A landscape with many peaks, sampled at points; each row gives a point and its height.
From any point a climber steps to the highest of the 2 points nearest to it. It stops when none of these is higher. Distance is the straight distance between rows; heights are no part of it.
(1379): [135 104 175 147 102 123 111 120  83 166 100  94 173 180 164 119  78 140
  45 139 124 138 184 113 132  91 166 133 139  65  96  84 136 121 118  79
 118 120 169 106 137 113 121]  (h 632)
(993): [128 113 144  71 137 148 135 165 197  89 175 139  88  55 130 133 205 149
 166 108 102 116 128 133 125 122 106 141  96 146 199 119  92  99  69 142
 172 103  90 106 102 134 116]  (h 545)
(321): [125 152 149 128 142 116 190  94 162 155 164 141 141 182  90 121 177 121
 141 143 131 108  83 120 123 119 127  70 149 139 126 177 101 155  81 128
  57 181 114  74 158 139 152]  (h 229)
(370): [136 135 115 157 139  97 114 117 102  94 154 165 113 175 139 111  98 114
 148  99 172 161 143 131 107 146  85 102  92 112 117 120 176 179 179 164
  87 137 112 121  88 178 135]  (h 403)
(1202): [131 154 147 153 107 112 171  74 121 158 130 155 150 192 150 153 104 145
 110 115 123  88 103 134 131 113 102 100 147 108 113 115 150 107 131  94
  73 158 181  94 195  84 161]  (h 400)
(176): [ 83 130 111 153 116 149 139 118 116 122 139 157 136 165 127 140 104 154
 147 108 127 161 143 156 107 175 136 117 112 136  86 149 159 195 195  97
  76 181 116 123 161 134 138]  (h 408)
(772): [ 96 133  88 149 133 111  52 135  85  56 108 131 131  88  97 115  85 124
 129 110 156 154 148 117 108 148 156 171 108 113  93 101 211 109 183 124
 162 143 118 167 145 135 123]  (h 597)
(303): [121 196  95 151 112 101  50 113 124 114 183 148 160 101 122 122  98 108
 100 100 115 169 178 129 103 136 121 171 129 116 127 116 132 156 171  82
 132 120 107 137 130 111 118]  (h 558)
(579): [157  83 112 117 161 148 176 149  88 117  70 117  79 115 154 147 164 143
 161 147 186 125  77 147 113 131 133 102 151 136 120 155 118 108  75 205
 116  98 122 171 105 165 100]  (h 217)
(988): [173 106 131 121 145  96 131 148 120 163 157 168  86 122 165  69 147 116
 124 134 155 125 126 138 115  90  96 116  95  58 162 156  78 125  95 178
 127  91 107  88  59 154 114]  (h 793)
(304): [105 170 116 154 140 110 120 108 154  90 178 177 115 140 122 134 126 144
 141  77 145  95  94 139 114 126  91 134  88  94 163 114 135 112 145 147
  34 162 169  72 117 136 138]  (h 314)
(674): [105 139 111 106 154  82 116 135  85 105 132  88 117 121  99 106 151 108
 116 134 166 187 147 127 125 155 197 139 174 143 101 114 138 192  95 114
  73 169 111 137 152 153  86]  (h 92)
(412): [121 140 138 123 141 119 164 123 107 113 101 155 125 151 138 141 145 164
 132 104 148  97  97 115 103 141 110 122 154 100 122  94 177 107 135 137
 100 147 160 109 199  82 125]  (h 362)
(1355): [147 155 141 146  84  86 118  59 126 131 135 100 151 191 118 139  85 111
  95 105 147 127 132 127 156 111 121  97 142 132 104  99 178 124 154  84
  98 149 168 116 170 129 167]  (h 450)
(107): [110 172 139 125 162 102  99 164 160 116  92 134 181 101  55  70 152  99
 108 182 120 164 125  81  77 137 143 154 151 129  89 148  98 129 123 115
 152 141  91 142 132 108 117]  (h 44)
(396): [140 137 109 154 145  98  89 110 113 115 128 132  93 116 154 154 107 105
 134 103 158 113  99 165 160  90 134 144  86  69 182 120  87 100 117 189
  57 105 196 103  40 182 110]  (h 642)
(821): [133 102 142  89 151 114 169 156  76  94 130 118  93 103 136 123 161 166
 123 109 138  77  92  98 128 137 175 135 151 112 125 108 175 101 100 130
 107 156 137  97 228  80 109]  (h 436)
(1264): [ 63 154 130 154 170 144  86 158 123  76  90 179 167 152  94 115 124 125
 141 120 139 172 162 114  86 152 120 175  98 110 126  96 142 171 172 171
 134 136 116 145  95 143  91]  (h 377)
(722): [ 88 184  98 130 162 141 123 122 131 125 173 134 130 102 120 193 139 140
 147 119  97 110  77 165 132 136 142 150 130 136 151 150  53 122  89 110
  10 163 161 112 149 127 121]  (h 551)
(935): [158 107 160  80 146 108 185 157 130 104  83 125 103 134 125 124 199 145
 160 133 161 110 106  96 109 149  98 100 148 146 121 111 171 109  93 177
 174 116  97 139 156 124 127]  (h 197)
(1080): [117 141 137  90  76 159 142 138 180 140 136  87 150 117 120 149 152 139
 133 114  91 106 130 115 155 166 134 130 133 197 137 107 162 138 136 108
 177 112 108 150 177 113 129]  (h 360)
(514): [110 139 106 161  98 157  90 126 121 124 157 164 167 123 160 149  74 135
 118  98  92 136 177 146 122 142 108 170 104 118 136 116 133 141 204 102
 158 110 124 146 111 109 126]  (h 607)
(1221): [ 98 160 132 136 145 173 146 150 153 163  78 149 173 132 111 141 124 129
 146 187 101 169 134 137  96 172 108 128 143 154  86 179  86 176 145 105
 134 129 106 162 115 129 130]  (h 284)
(1402): [183 122 116 154 135  52 113 109  76 127 126 159 111 136 137  68  98 114
 105 138 169 139 128 101  90 107 102 104 127  57  92 152 142 103 150 130
 133 113 127 103 118 126 138]  (h 542)
(1282): [127  84 160 108 118 164 197 110 191 136 133 142 121 156 137 157 146 158
 162 116  97  54  85 137 163 101  96 108 115 148 168 127 124  77 119 145
 141 137 156  96 142 102 174]  (h 489)
(958): [ 90 219 118 149 137 108 108 104 100 131  87 165 164 164 136 168 109 127
 114 111 144 147 133 146  96 145  90 147 150 116 112  83 154 161 143 113
  71 126 164 148 156 123 108]  (h 449)
(134): [187 153 125  91 107  76 139  95 124 115 155 108  91 132 114 122 171  97
 144 116 166 130 101 115 120 132  90  82 148 171 125 138 170 135  97 130
 124 128  93 131 157 147 136]  (h 300)
(1182): [ 81  78 152 140 136 177 155 137 167 124  78 112 167 190  96 109 121 130
 125 149 123 133 141 116 164 123 141 130 128 161 117 112 144 159 149 164
 165 151 142 133  97 139 141]  (h 434)
(148): [123  97 172 154 111 127 158  83 170 141 111 114 166 227  96 103 101 113
 113 141 133 133 131 110 172  97 131  71 134 137 111 128 158 153 150 139
 142 161 155 102 109 148 177]  (h 461)
(697): [129  77 145 138  91 159 170 117 139 176 143  76 137 146 125  97  99 141
 104 160  89  88 125  88 161 121 190  99 139 145  97 164 153 121 157  77
 157 154 144 115 191  99 157]  (h 115)
(187): [148 191  97 134 118  56  57 119 152  94 210 155 129  74  97  81 136  93
 105 103 144 154 145 102  91 121 114 152 107 101 147 123 116 128 136 103
 110 129 105  99 111 131 116]  (h 495)
(1208): [131 101 121 106 135 148 140 139  89 157  86  37  97 101 107 137 128 110
 116 181 131 117 115  99 171 136 198 123 167 176  98 147 151 129  96 104
 148 121 121 184 167 131 111]  (h 692)
(240): [156 168 120 124 114 136 123 137 143 184 120 146 156  89 133 125 124 115
 120 182  91 154 142 128  87 137  90 126 145 145  99 196  73 131 135  80
 159 102  83 155 126 107 139]  (h 260)
(640): [131  96 141 108 171 154 167 182  97 153  99 118 110  97 147 123 165 147
 135 167 113 134 107 142 118 130 176 131 162 111 123 166  68 129  76 138
 120 128 119 127 138 107 100]  (h 270)
(1199): [142  81 128 140 177 145 191 167  79 158  60 144 116 135 167 110 140 157
 141 168 160 132  98 133  99 126 139 101 161  98  98 182 113 132 104 166
 104 112 142 149 130 127 109]  (h 243)
(1154): [153 116 103 113 117 106  90 116 152 122 161  84 112  97  88  91 135  75
 130 152 140 164 146 131 154 124 135 124 115 173 136 152 115 148 117 127
 163 127  81 160  80 174 141]  (h 322)
(932): [144  64  98 159 119 136 110 129 111  82 127 118 103 109 126 102  70 141
 144 114 140 112 141 111 136 142 119 116  88 119  98 145 206 101 213 149
 219 124 105 156 105 133 168]  (h 595)
(680): [111  94 147 109 113 124 131 168 166 113 220 129 125 126 114  65 153 139
 116 105 109 165 184 125 133 152 188 136 116 118 149 126 102 194 136  89
 141 171  83  68 138 113 112]  (h 342)
(1045): [137  75 143 117  97 125 122 101  80 136  95  34 112 146 130 142 108 113
  96 130 153 122 152 128 196 120 203 117 152 157 119  85 182 144 105 114
 151 132 148 166 138 144 122]  (h 587)
(1310): [106 131 168  98 134 126 156 165 184  88 201 168 126 109 117 106 191 157
 162  85 108 147 155 123 105 171 130 114 105 128 163 120  89 173 105 115
 115 162  94  62 133 117 104]  (h 303)
(231): [165  86 148 130 121  86 123 103 131 104 112  87 117 132 101  88 103 114
 101 131 149 107 120  88 153  93 148  98 127 105 109 117 158  80 140 124
 169 136 150 111 143 112 174]  (h 543)
(715): [ 42 145 106 176 129 182  81 129 172 140 122 130 206 117  88 130  79 135
 103 146  62 133 140 131 129 124 174 186 122 133 106 141  97 125 176  90
 127 162 152 129 131 106 134]  (h 433)
(161): [138  75 104 149 156 120 126 165  66  69  94 157  87  94 132  95 117 166
 149 117 168 123 132 105  80 158 116 125 114  87  86 135 199 103 173 170
 173 128 100 148 129 126 131]  (h 521)
(1394): [111 136 104 122 116 139 121 106 140 132 217 112 113 109 133 166 124 116
 121 103  93 111 107 160 171 119 166 142 121 158 173 133  79 140  96  87
  50 157 143  95 142 123 132]  (h 493)
(1192): [120 174 133 109 156 114 100 156 117 180 106 116 160 116 103  99 146  92
  87 185 108 185 153 127 114 124 157 139 181 135 107 145  71 170  84 101
 121 109  96 155 123 125  92]  (h 59)
(767): [101 104 116 125 133 173 143 104 126 133  78  58 132 134  86 162 107 114
 141 170 123 114  86 123 169 126 167 125 138 188  98 144 158 115 136 127
 118 153 164 173 147 142 144]  (h 606)
(234): [127 135 140  74  99 142 152 134 209  80 176 129 119  89 127 147 183 151
 167  72 106 100 127 115 133 154  95 135 100 163 178  89 154 112 121 125
 188 107  99 115 158 112 136]  (h 430)
(347): [159 118 128 106  90 173 141 102 138 187 104  88 121 108 156 193 109 130
 119 153  78  72  94 141 175 100 123 121 138 170 135 145 114  65 114 101
 156  98 163 168 152 109 151]  (h 68)
(611): [120  42 132  99 138 157 172 192  57 131 112  88  72 106 167 125 143 178
 125 122 132 106 141 124 147 148 207 135 150 111 122 116 159 138 115 128
 142 143 141 136 180  95  97]  (h 533)
(98): [115 133 119 147 154  74 114 119 112  63 152 165  85 158 122  98 133 140
 137  73 190 133 105 116 105 135 111 112  98  95 134  94 181 133 144 185
  50 162 150  89 106 167 126]  (h 358)
(428): [126 201 145 112 109 104  89 106 163 115  84 120 174 119  97 153 131 105
 103 136 123 116 110 114 119 115  94 152 148 146 131  71 146  71 108 120
 167 103 157 154 152  90 131]  (h 429)
(37): [137 149 130 122 104 141 126  71 120 166 119  75 141 135 135 191 105 102
  97 141  99 103  95 149 175  83 168 126 157 153 134 122 100  94  78  93
  94 125 178 135 149 115 146]  (h 86)
(427): [149 106  80 149 123 126 101 128  73 133 143 141 101  95 179 156  71 129
 137 111 131 127 142 170 137 127 105 149 109 118 134 136 133 111 167 120
 129 104 130 151 108 130 139]  (h 666)
(836): [ 61 103 100 140 117 185  97 148 152 123 160 119 151  96 132 151  97 146
 124 111  66 128 150 159 164 132 184 190 108 155 157 122  88 135 159 103
 108 156 153 123 115 114 131]  (h 453)
(950): [148 118 139 143 164  93 103 130 125 119 108 137 126 118 114  93 110 118
 107 142 136 116 112 110 123  97 119 138 115  77 131 126 109  78 129 147
 146 126 150 108  99 123 139]  (h 604)
(711): [142 122 117 125  94 139 118  95 122 185 156  66 147 108 122 127  72 112
  74 162  78 102 111 117 172  90 191 123 150 136 104 150 107  92 112  58
 124 144 164 114 180  89 156]  (h 102)
(864): [143 209 120 101 148  71  91 116 133 109 102 149 128  93 112 139 165  92
 124 129 156 127  99 120  93 111  75 144 144 123 141 101 131  82  83 138
 119 100 136 139 134 119 118]  (h 510)
(790): [165  75 122 135  69 135 174  71 114 157 137 108 102 165 170 175  76 135
 138 110 127  90 118 143 177 114 112  77 118 147 127 133 178 107 174 109
 142 112 169 141 149 125 176]  (h 803)
(307): [ 99 163 103 170 133 145 111 115 206 109 158 182 148  90  98 131 115 144
 163 117 101  96  80 122 103 118  69 151  62 119 145 159  95  73 165 143
 116 129 152 106  83 131 159]  (h 351)
(832): [150 134 152  75 148  82 130 144 145  95 108 100 115 118  78  76 194 102
 134 142 171 145 123  89 116 139 129 107 142 156 127 117 161 127  83 153
 176 135  78 141 135 138 122]  (h 241)
(747): [ 89 115 110 122 113 179  82 178 105 132 138  85 139  71 153 153 100 157
 100 104  71 131 172 151 157 149 195 203 139 145 138  78 132 133 132  94
 136 125 136 158 146  98  97]  (h 486)
(1296): [115  72 109 131  84 170 141 111 149 112 155 100 116 120 159 168  77 160
 138  88  99  75 131 146 188 136 148 147  89 149 147 113 160  90 189 110
 151 131 170 128 137 108 165]  (h 696)
(1131): [147 185 105 109 158  98  95  99 139 115  96 103 121  88  85 129 157  88
 136 166 152 127  62 116 108 108 107 124 141 163 132 153 102  72  60 157
  99 114 129 153 102 154 131]  (h 421)
(1343): [135 114 110 129 120 113 102  96 109 128 180 122  84 114 165 171 101 120
 117  91 134  96 105 178 173  90 155 157 103 105 195 100  90  92 103 127
  69 126 189  94 107 136 124]  (h 570)
(744): [132  63 113 117 159 149 155 152 128  79 151 125  61  92 120 114 145 159
 177 116 151 109  86 124 124 151 133 115  89 155 126 162 131 105 134 171
  95 150 113 133 110 158 150]  (h 45)
(805): [110 163  97 163 147 111 112 124  90 112 117 168 125 136 115 117 109 132
 148 134 166 173 115 132  64 175  98 106 119 128  58 164 152 166 170 127
  64 152 102 145 122 162 128]  (h 447)
(651): [ 92 109 127 152  94 136 130 122 147 116 196 133 146 170 122  86 113 149
 122  97 110 154 181 127 138 159 185 133 123 130 109 134 168 202 185  83
 103 188 101  83 165 122 139]  (h 376)
(721): [ 97 179 132 146 103 162 136  86 152 160  77 152 184 172 130 192  92 139
 130 130 109 114 101 158 124 131  72 128 125 147 117  93 135 123 160 119
 113 126 171 156 142 102 138]  (h 499)
(328): [125 122 133 123 152 134 122 171 161 135 147 161 121  93 136  95 158 127
 133 137 103 116 126 130 114 113 115 159 101 105 173 144  69 108 110 141
 151 120 123  96  83 114 122]  (h 680)
(141): [150  50 132 124 138 175 147 129 125 141  83  83  84 126 133 143 137 109
 140 166 138 114 111 150 183  87 165 122 138 154 165 154  95 100  79 181
 178 104 125 164  60 156 124]  (h 405)
(1380): [168  80 122 111 128 138 158 118 165 118 163 135  73 111 126 109 154 134
 172 126 133 100  80 120 133 118  83  89  87 158 151 175 114  97 118 172
 139 119  99 119  62 177 169]  (h 30)
(794): [132  80  93 118 143 117 113 145  61 111 136  72  78  85 120 107 126 116
 132 131 166 172 148 146 145 154 199 134 136 145 102 142 150 176 125 123
 113 138  97 169 122 169 100]  (h 75)
(986): [ 96 121 104 155 136 148 102 123 109  78  64 107 138 104  90 135  72 140
 134 152 140 121 106 121 120 142 149 149 105 138  70 130 204  82 189 129
 163 141 153 178 149 121 144]  (h 674)
(395): [101 127 146 150 140 157 131 158 141 118 117 175 168 165 126  99 125 121
 149 133 127 170 181 116  85 158  87 128  99 116 116 134 119 199 172 153
 170 120  85 147  79 148 115]  (h 354)
(265): [149 155 101 117 151 111  95 134 149 124 133 130 113  78 101 103 155  97
 156 161 143 150 112 129 107 124 100 121 108 155 129 176  75 125  92 147
 118 110  98 148  53 184 130]  (h 361)
(857): [126 106 137 122 129 120 162 101 165 149 206 112 132 161  79  89 155 101
 117 142 110 124 112 114 159 104 191  98 133 149 141 168  81 163  94 107
  78 201 105  61 143 137 140]  (h 261)
(127): [162  82 104 146  91 146 172 120  60 155  91 118  88 158 183 175  82 141
 141 118 150 109 149 135 149 144  87  86 134 139  86 127 205 143 184 130
 156  91 137 176 146 137 142]  (h 667)
(1316): [ 59 136 151 150 156 185  85 174 130 118  80 146 186 149 129 132 110 137
 112 133 102 137 190 119 132 122 139 199 106 107 139  71 102 153 150 161
 155 117 146 137  80 125  80]  (h 399)
(1335): [183 150 122 132 108  80 102 125 140 107 176 165 114 132 142  84 135  97
 136 108 159 154 171 121 110 123  50 112  97 109 156 119 156 148 142 149
 189  88  73 126  76 157 129]  (h 388)
(446): [115  58 102 131 167 152 145 134  99 103 137  76  80 110 102 114 125 127
 155 154 152 144  98 125 144 142 212 115 121 154 104 177 125 154 117 140
  71 179 128 141 120 177 128]  (h 61)
(149): [127 143 141 142 130 126 110 143 139 129  92 152 176 112 105  88 127 130
 110 146 111 132 154  89  83 139 116 153 144 106  93 134 138 113 165 123
 209 112  96 147 141  85 131]  (h 33)
(364): [ 87 170 105 133  73 157  88 114 168 134 147  93 179 127 106 153  99 114
 103 116  89 156 160 128 145 169 147 152 131 191 113 101 157 169 170  76
 142 137 115 166 153 122 135]  (h 320)
(806): [156 186 154 114  87 121 141 106 153 157 142 190 139 156 191 159 163 128
 137  99 111 133 164 147 101 103  12 117 136 123 183  87 134 132 119 122
 160  54 114 124 120 114 124]  (h 301)
(1125): [137 196 125 114 132 104 148 116 122 147 168 149 123 113 130 163 143 119
 158 130 130 164 122 162  85 171 120  79 151 147 103 178  70 185  89  83
  33 149 105 116 152 146 105]  (h 149)
(55): [136 105 155 160 115  93 142  88 186  83 131 122 149 193  90  88  98 124
 119 106 139 110 103  90 149 104 116  75 108 107 116 114 177  95 171 142
 158 153 150  79 128 125 190]  (h 494)
(577): [156 113 134 152  81 148 116 143 118 138 151 148 162 114 145  97 113 147
 111 102  99 133 198 100  99 162 134 148 133 105 102 135 164 145 199  98
 248  98  62 130 152  93 121]  (h 22)
(56): [149  62 141 103 116 132 149 115 146 134 145  96  77 147 120 115 174  92
 130 137 138 125 122 149 176  89 163 111 123 153 192 133  93 142  59 170
 162 123  88 111  69 167 116]  (h 369)
(245): [ 94 134 175 127 131 120 124 140 147 117 135 143 156 156 138 125 142 154
  91  91 108  99 153 115 148 101 164 175 131  80 176  47 114 109 110 131
 101 149 183  62 149  86 109]  (h 503)
(494): [164 123 110 137 119  86  91 136 155  89 219 171  96  66 126  62 143 122
 133  89 145 140 149 119 100 131  87 143  70  87 157 134 121 124 148 134
 155 115  80  91  71 142 131]  (h 435)
(1321): [168  96 149 143 109 113 137 127  75 171 120 147 130 163 188 102  93 132
  92 125 138 131 170 130 126 111 112 119 145  76 114 118 143 134 140 120
 161 107 126 116 129 105 122]  (h 713)
(623): [129 184 128  78 121 135 130 142 108 172 115  74 134 108 122 179 167 104
 129 157 103 157 129 139 134 155 165 121 187 186 119 141  98 172  66  87
 115 112  98 167 157 133  95]  (h 85)
(704): [147 176 110 138 101 111  88 126 157 116 180 145 157  93  90 106 122 110
 130 128 108 196 171 115  78 190 126 126 130 139  83 169 116 180 180  63
 167 135  66 139 149 118 114]  (h 500)
(312): [118 147 120 110 164  86 131 172  69 127 131 153 117 109 153 120 158 162
 116 107 147 148 131 136  95 142 157 155 170  78 132 103 112 158  87 125
  71 135 126 100 171  99  75]  (h 355)
(1152): [122 115 113 179 140 143 124 100 170 106 107 162 132 133 116 138  67 143
 146 127 118 103  78 129 116 118  77 110  80 116 112 151 131  70 194 158
 143 128 161 130  90 128 178]  (h 372)
(705): [146 102 171 101 104 130 190 134 126 163 107  87 130 169 122 107 155 147
 103 150 127  90 117  72 146 125 159  88 169 140 105 127 180 125 116 109
 159 149 131 113 223  92 135]  (h 134)
(264): [116 151 130 109 143 176 185 112 149 153 159 142 118 121 140 205 160 150
 176 130  87  90  71 163 128 130 114 101 133 156 147 181  53 110  75 116
  54 146 134 108 162 122 135]  (h 679)
(239): [117 149 121 147 168 136 160 114 146 163  86 159 144 159 115 136 135 118
 152 175 137 146  90 137  99 131  98  96 129 137 107 183  87 146 119 157
  77 141 137 138  93 162 133]  (h 263)
(567): [140 147 128 127 162 125 159 147 122 120  85 170 101 133 136 128 179 151
 172 131 176 138  78 136  78 150  75  90 120 127 115 152 117 122 101 207
  71 104 119 143  77 184 116]  (h 236)
(1029): [126 110 165  90 164 103 164 179 115 137 114 124 122 133 122  70 185 143
 102 148 139 144 135  97 100 127 177 131 172 100 128 120 105 154  71 131
 123 151  93 109 165 102  93]  (h 308)
(598): [127  86 156 147 144 147 127 121 147 122  85 124 135 194 126 132 106 104
 131 137 137 131 145 125 176  88 102 111 102 125 152 102 119 125 134 189
 182 100 150 130  40 168 142]  (h 414)
(157): [112  94 154 104 112 162 155 138 179 139 145 114 135 158 121 127 184 120
 136 120 111 141 157 143 166 123 137 124 135 174 185 116  94 167  92 143
 152 135 109 116  97 147 121]  (h 334)
(871): [138 160 125 144 141 151 102 152 124 136 112 177 160 127 154 122 110 102
 138 142 121 144 174 134 103 114  51 148 102  99 141 135  95 142 148 150
 197  67 102 164  51 136 116]  (h 357)
(1183): [153 158  76 172 134  62  74 105  73 120 165 162 113 114 131  90  83 102
 108 133 158 164 132 125  82 137 116 123 128  81  93 174 143 139 170 102
  76 139 109 120 136 147 133]  (h 492)
(226): [137 108 120 141 162 118 100 160 127 130 144 153  89 108 141  83 138 111
 131 121 140 126 145 135 140  99 122 160  63  48 180 139  71 130 121 209
 105 109 148  78  17 181  93]  (h 710)
(728): [156 190 119 107  93  92 140  92 155 124 189 112 129 121 102 133 148 115
 137 112 129 127 107 112 117 163 106 100 138 166 103 148 165 139 148  75
 114 144  97 123 205 112 153]  (h 368)
(827): [147 147 152 123 154 129 117 141 125 158  72 150 134 163 162 115 143  93
 134 159 143 131 158 134 137  77  75 127 126  95 167 118  91 111  92 189
 179  55 131 135  47 158 108]  (h 386)
(1340): [ 88 105  91 143 141 147  54 167  78  79 139 125 116  66 144 133  90 149
 131 101 124 136 176 152 137 149 186 205 108 112 127  98 157 117 166 109
 141 134 129 155 128 113 108]  (h 530)
(1323): [104 146 147 120 104 171 145 135 171 183 123 140 170 160 134 147 152 119
 133 155  89 158 153 144 133 132 103 116 142 177 140 139  82 187 123 110
 140 125 123 141 107 143 138]  (h 306)
(604): [106 139 175 111 121 136 106 136 148 117  87 109 180 130 132 152 130 147
  85 118 105  94 142 118 137 103 140 174 139 116 158  43 121  68  97 120
 158 111 182 116 150  80 121]  (h 452)
(899): [114 103 171 165 164 140 135 129 170 107  53 148 141 190 107 135 103 136
 134 135 138 110  93 113 138  91  83  93  86  83 132 109 129  80 161 204
 162 113 179 107  65 140 165]  (h 393)
(1403): [163 174 131 113 102 145 129 148 108 196 119 176 141 118 196 159 150 138
 128 145 104 151 169 160  88 135  56 123 150 123 136 138  89 142 110 103
 164  56  77 154 126 103 113]  (h 257)
(305): [ 86 144 140 131 127 174 181  93 148 155  64 106 163 202 106 187 127 144
 138 146 126 105  92 150 145 124 115 107 147 181 110 110 155 142 124 133
  96 151 169 160 156 127 138]  (h 544)
(600): [102 135 160 110 144 166 186 121 155 163 107 148 141 159 144 178 180 152
 150 135  99  86  83 147 133 106 100 122 150 151 171 117  90 108  77 152
  99 128 150 108 150 108 124]  (h 557)
(1267): [116  35 129 123 119 148 152 141 103  92 139  86  84 132 143 121 109 158
 135 103 140  95 136 118 178 131 194 133 114 133 131 108 192 119 158 127
 136 163 160 114 153 114 138]  (h 615)
(112): [115  94 173 130 127  96 119 110 111 126 118  85 135 177 120 105 114 121
  68 124 145 130 151 118 174  77 203 137 137  89 143  72 115 128  95 119
  90 152 182  81 132 123 116]  (h 567)
(38): [180 172 101 140  82  94 112 123 122 143 154 129 132  81 119 121 126 128
 133 135 121 142 135 102  88 190 119 110 145 145  62 173 167 138 187  63
 178 118  68 143 206 110 137]  (h 441)
(1066): [154  93 105 135 131 127 148 146  45 117  60 130  99 121 162 150 102 147
 147 120 178 110 141 133 124 142  84 113 144 104  99 110 196 108 142 168
 181  82 130 194 129 133 121]  (h 561)
(797): [134 114 123 104 128 185 124 158 112 151  78  96 118  70 164 185 123 150
 134 150  88  83 113 157 158 117 134 172 149 148 142 111 103  62  97 133
 162  87 148 180 142  85 112]  (h 51)
(961): [138 104 126 123 117 108 128 106 136 161 175  80 123 147  88  88 136  80
 102 160 127 167 141 120 162 115 189 113 148 159 118 165  98 193 108  99
 115 166  88 116 111 157 133]  (h 289)
(1085): [168 146  77 106 121 111 117 131 101 133 164 149  80  40 185 183 124 142
 144  98 118 106  98 170 114 135  84 154 121 129 148 136 106  79 113 112
 109  79 119 147 131 116 120]  (h 823)
(415): [135  81 142 127 143 154  97 160  96 107  64  96 126  90 146 144  94 141
 119 136 141 100 149 137 163  97 137 170 125  96 135  92 120  48 121 148
 194  83 165 166 100 103 118]  (h 36)
(500): [108 211 115  90 140 108 104 148 109 117 145 108 136  89  93 161 139 123
 140 126 126 178 134 134  94 187 159 128 165 169  99 131 104 181  99  79
  70 152 108 152 174 138  94]  (h 117)
(656): [131 163 104 138 152  88 118 138  43 140  81 157 130 127 180 143 125 131
 109 109 172 144 132 149 106 128 122 148 176  76 112  92 138 136 106 141
  77 101 159 134 158 127  78]  (h 398)
(843): [184 167 159 118  90  83 105 109 154 146 156 167 145 149 152  89 153 106
  97 117 128 139 173 107 103  94  54 123 136  93 163  95 144 118 118 111
 205  73  99  91 129 102 126]  (h 343)
(359): [ 90 137 138 147 125 134 145 132 186 105 194 171 153 151 102 114 147 148
 141  95 112 117 131 127 115 133 125 134 103 116 156 128 104 150 140 124
  85 172 128  65 146 113 149]  (h 282)
(1126): [134  34 144 107 136 184 185 151 141 128 104 108  86 124 154 150 146 152
 164 126 117  79 103 146 171 113 140 125 119 150 169 128 125  96 114 178
 159 123 142 131 109 121 140]  (h 440)
(653): [ 71 154 126 177 134 171  69 133 119 163 101 132 201 155 142 139  54 119
  90 154  87 150 173 137 144 108 159 187 116 100 113 116  86 147 157 104
 107 128 170 137  91 139 109]  (h 417)
(512): [157 112 142 132 109  83 127  63  89 124  97  78 112 186 123 146  97  88
 103 119 180 143 123 131 169 105 146  82 149 141 109  96 187 139 121 131
 116 131 160 150 119 162 145]  (h 511)
(809): [146 120 173  99 126 141 196 146 137 177  70 127 134 167 142 114 188 142
 131 172 116 123 122 104 109 130 110  92 179 139 111 140 142 127 100 134
 172 123 107 129 175  98 126]  (h 160)
(1140): [131 181 111 121 143 100 109 146 126 103 153 183 113  74 153 148 157 147
 151  90 133 127 111 129  73 148  81 152 115 100 153 110 113 100 122 128
  96 102 126 120 128 112 106]  (h 636)
(1030): [154 204 115 125 126  87 138  80 140 143 177 153 112 143 119 148 167 103
 138 123 149 128  84 146 106 122  96  89 136 141 147 165  87 139  70 123
  29 133 118 106 127 162 133]  (h 186)

For each start below, name the point where the climber stops.
(1125) | (864)
(797) | (1085)
(567) | (264)
(1199) | (1208)
(832) | (1085)
(240) | (264)
(1316) | (986)

Call two points neighbours if one is among the 2 nearest of the other. Go from one point of each pair to the other, from neighbour to neighbour, staying as high as possible. Name the lowest point that can't be avoided.
(986) and (264) | (395)
(264) and (950) | (1394)
(864) and (805) | (428)
(986) and (790) | (161)
(950) and (1321) | (1402)
